The views of a scene show one set of named points, each view turned or mirrored, shifted and resized as a whole, with a little noise and some points left out.
In the rows, zero is written as 128.

Scene 1
View 1
z_678: [147 127 123 109 134 134 174 134 161 143 119 142 131 175 131 130 140 110
 103 139 141 114 138 166 128 143]
z_450: [145 154 109  73 158  95 129 138 123 165 104 122 123 124 183 137  97 128
 149 145 104 140 123 114 119 142]
z_529: [142 122 129 122 124 151 174 129 155 135 117 137 123 165 114 128 146 105
 115 137 147 111 139 157 131 125]
z_387: [141 136 122 105 136 133 149 129 133 146 107 125 116 135 141 133 124 117
 143 138 129 125 131 126 129 122]
z_251: [145 145 115  89 145 111 132 123 126 161 100 122 124 115 162 138 107 122
 157 136 118 131 128 102 127 124]
z_721: [133 136 121  98 143 136 159 153 132 137 117 127 108 159 145 129 122 117
 128 153 122 133 129 157 118 141]
z_770: [141 133 121 100 141 130 164 141 144 143 117 133 121 163 142 130 128 114
 118 146 128 125 134 157 124 142]
z_485: [147 134 120 101 139 124 161 134 150 149 114 136 130 159 144 130 129 114
 117 140 130 122 135 149 127 139]
z_748: [147 147 113  83 152 104 138 135 135 161 107 128 128 136 169 137 106 123
 137 141 113 134 127 124 122 142]
z_785: [147 142 116  95 141 117 140 123 133 159 103 126 127 127 155 135 116 118
 146 133 125 126 132 112 129 125]
z_844: [140 125 127 121 124 151 168 127 149 135 115 133 120 158 117 128 143 106
 124 137 145 113 138 148 132 122]
z_594: [139 132 125 112 132 143 158 130 139 140 110 128 115 146 129 130 130 111
 137 139 134 121 133 137 128 122]
z_2: [147 146 113  82 153 104 145 140 135 158 111 130 126 145 171 136 109 122
 130 146 112 135 128 135 121 148]
z_825: [135 131 124 113 130 148 155 129 132 137 111 125 111 137 128 128 131 112
 145 139 135 122 133 129 127 115]
View 2
z_748: [143 123 136 132 126 156 125 100 128 142 138 146 117 142 123 119 101 108
 116 106 133 117 110 115 132 125]
z_785: [158 129 131 134 119 138 127 115 124 141 145 136 114 151 133 126 110 107
 115 113 139 131 120 117 124 126]
z_678: [142 107  98  93 136 158 117  92  90 122 156 162 146 137 115 121 127 108
 122 135 110 123  84 121 117 138]
z_825: [168 117  99 109 128 137 125 110 118 144 154 140 135 141 138 140 129 100
 101 127 135 149 117 123 132 139]
z_770: [144 109 106 105 135 160 120  90 111 137 148 158 138 134 121 125 117 105
 113 122 121 125  94 120 133 137]
z_485: [145 114 111 110 132 153 120  96 107 132 150 154 134 139 121 123 118 107
 118 123 121 123  95 119 124 133]
z_450: [144 131 154 151 122 156 128 103 147 153 129 139 103 146 127 119  87 109
 110  90 142 117 120 113 141 117]
z_387: [161 121 113 119 125 140 126 109 121 144 151 140 127 144 134 132 120 102
 108 120 136 139 116 120 129 133]
z_2: [140 120 137 133 128 161 126  94 130 144 136 150 116 140 120 117  97 108
 116 104 131 115 105 114 136 124]
z_721: [146 105 103 106 138 162 122  86 127 147 144 156 140 129 124 130 114 103
 100 115 128 130  99 120 147 138]
z_251: [161 134 140 144 118 137 129 118 136 148 142 131 107 151 135 126 103 106
 111 104 145 131 130 117 129 122]
z_594: [161 116 100 106 129 141 123 106 113 140 154 145 136 140 132 133 128 100
 107 128 130 142 110 122 127 139]
View 3
z_748: [110 116 147 144  68 126  93 138 134 138  83 123 138 162 185 109 163 121
 112 128 143 108 124 111 113 127]
z_825: [ 98 119 144 143  96 117 134 168 153 133 104 170 143 108 121  98 176 144
 136  93  90 112 148 130 118 144]
z_721: [101 153 172 138  61 127 123 152 143 133 117 129 135 123 170  85 180 137
 138  85 126 101 143 102 113 179]
z_529: [102 135 174 120  78 140 133 174 171 104 125 168 135  84 120  78 207 152
 105  74  89 140 111 140 147 190]
z_678: [108 140 185 115  57 146 113 159 164 100 121 142 129 102 154  79 210 146
  89  85 116 143  93 134 150 193]
z_844: [100 131 165 124  85 132 135 173 169 112 117 173 137  89 119  86 200 154
 113  82  87 134 121 143 140 176]
z_485: [108 128 166 128  66 137 107 154 153 117 105 139 132 125 163  93 191 138
 101 102 122 128 108 127 135 164]
z_251: [105  91 120 157  91 107  98 144 129 152  67 149 147 166 159 125 148 121
 125 143 127  98 143 123 104  89]
z_387: [101 115 140 146  87 118 120 160 148 135  92 160 144 128 141 104 170 136
 127 109 105 111 141 128 116 133]
z_450: [109 107 131 159  67 113  84 128 118 157  65 114 145 192 204 124 140 110
 127 147 156  88 142 101  93  97]
z_770: [105 143 174 130  61 134 113 152 149 120 114 134 130 122 167  85 190 138
 113  92 126 121 119 116 128 177]
View 4
z_678: [123 154 124 141 135 106 133 101  44 106 103 143 122 144  78 148 108 102
  95 128 115  48 147 179  83 156]
z_450: [112 105  93  55 149 132 163  86 123 160 148 118 159 153 193 140 118 153
 150 104 196  78 186  82 118 154]
z_529: [124 146 132 157 112  99 128 125  42  93 103 129 108 130  76 147 109 104
 108 134  96  77 115 178 100 137]
z_844: [119 142 131 155 107  89 122 132  51  90 103 121 105 126  83 144 111 109
 111 132  99  85 116 172 104 145]
z_825: [120 121 125 128 105 106 140 136  74 111 123 111 119 124 126 140 111 132
 144 124 117 113 108 135 126 123]
z_594: [119 128 124 130 113 108 139 128  67 114 118 116 121 129 119 143 109 126
 132 126 119  97 120 145 118 133]
z_785: [106 113 109  94 121 101 138 115 115 125 131 104 130 136 160 140 119 139
 142 119 164  95 155 107 124 162]
z_770: [125 139 118 121 140 124 151 101  52 126 120 140 139 144 107 148 108 116
 116 121 129  61 145 154  96 139]
z_387: [113 120 117 115 116 109 141 123  87 120 124 110 126 132 141 142 112 136
 142 120 138 100 132 126 123 138]
z_2: [116 122 101  78 153 130 158  85  92 151 135 132 155 156 155 143 113 136
 130 112 174  61 180 115 103 156]
z_748: [111 120 104  83 145 123 151  91  99 140 133 125 147 149 155 141 113 134
 131 112 171  69 176 114 107 159]
z_721: [134 130 121 115 134 145 166 106  40 142 127 142 149 141 123 145 100 128
 138 113 125  83 123 142 105 106]
z_485: [118 138 117 121 136 110 141 103  69 119 115 135 129 143 110 146 112 115
 112 123 135  62 154 151  96 153]

Which points are out of place in each view (at most two, in the order of its rows)? Write none if all are in place.
view 1 | z_748
view 2 | none
view 3 | none
view 4 | z_844, z_721
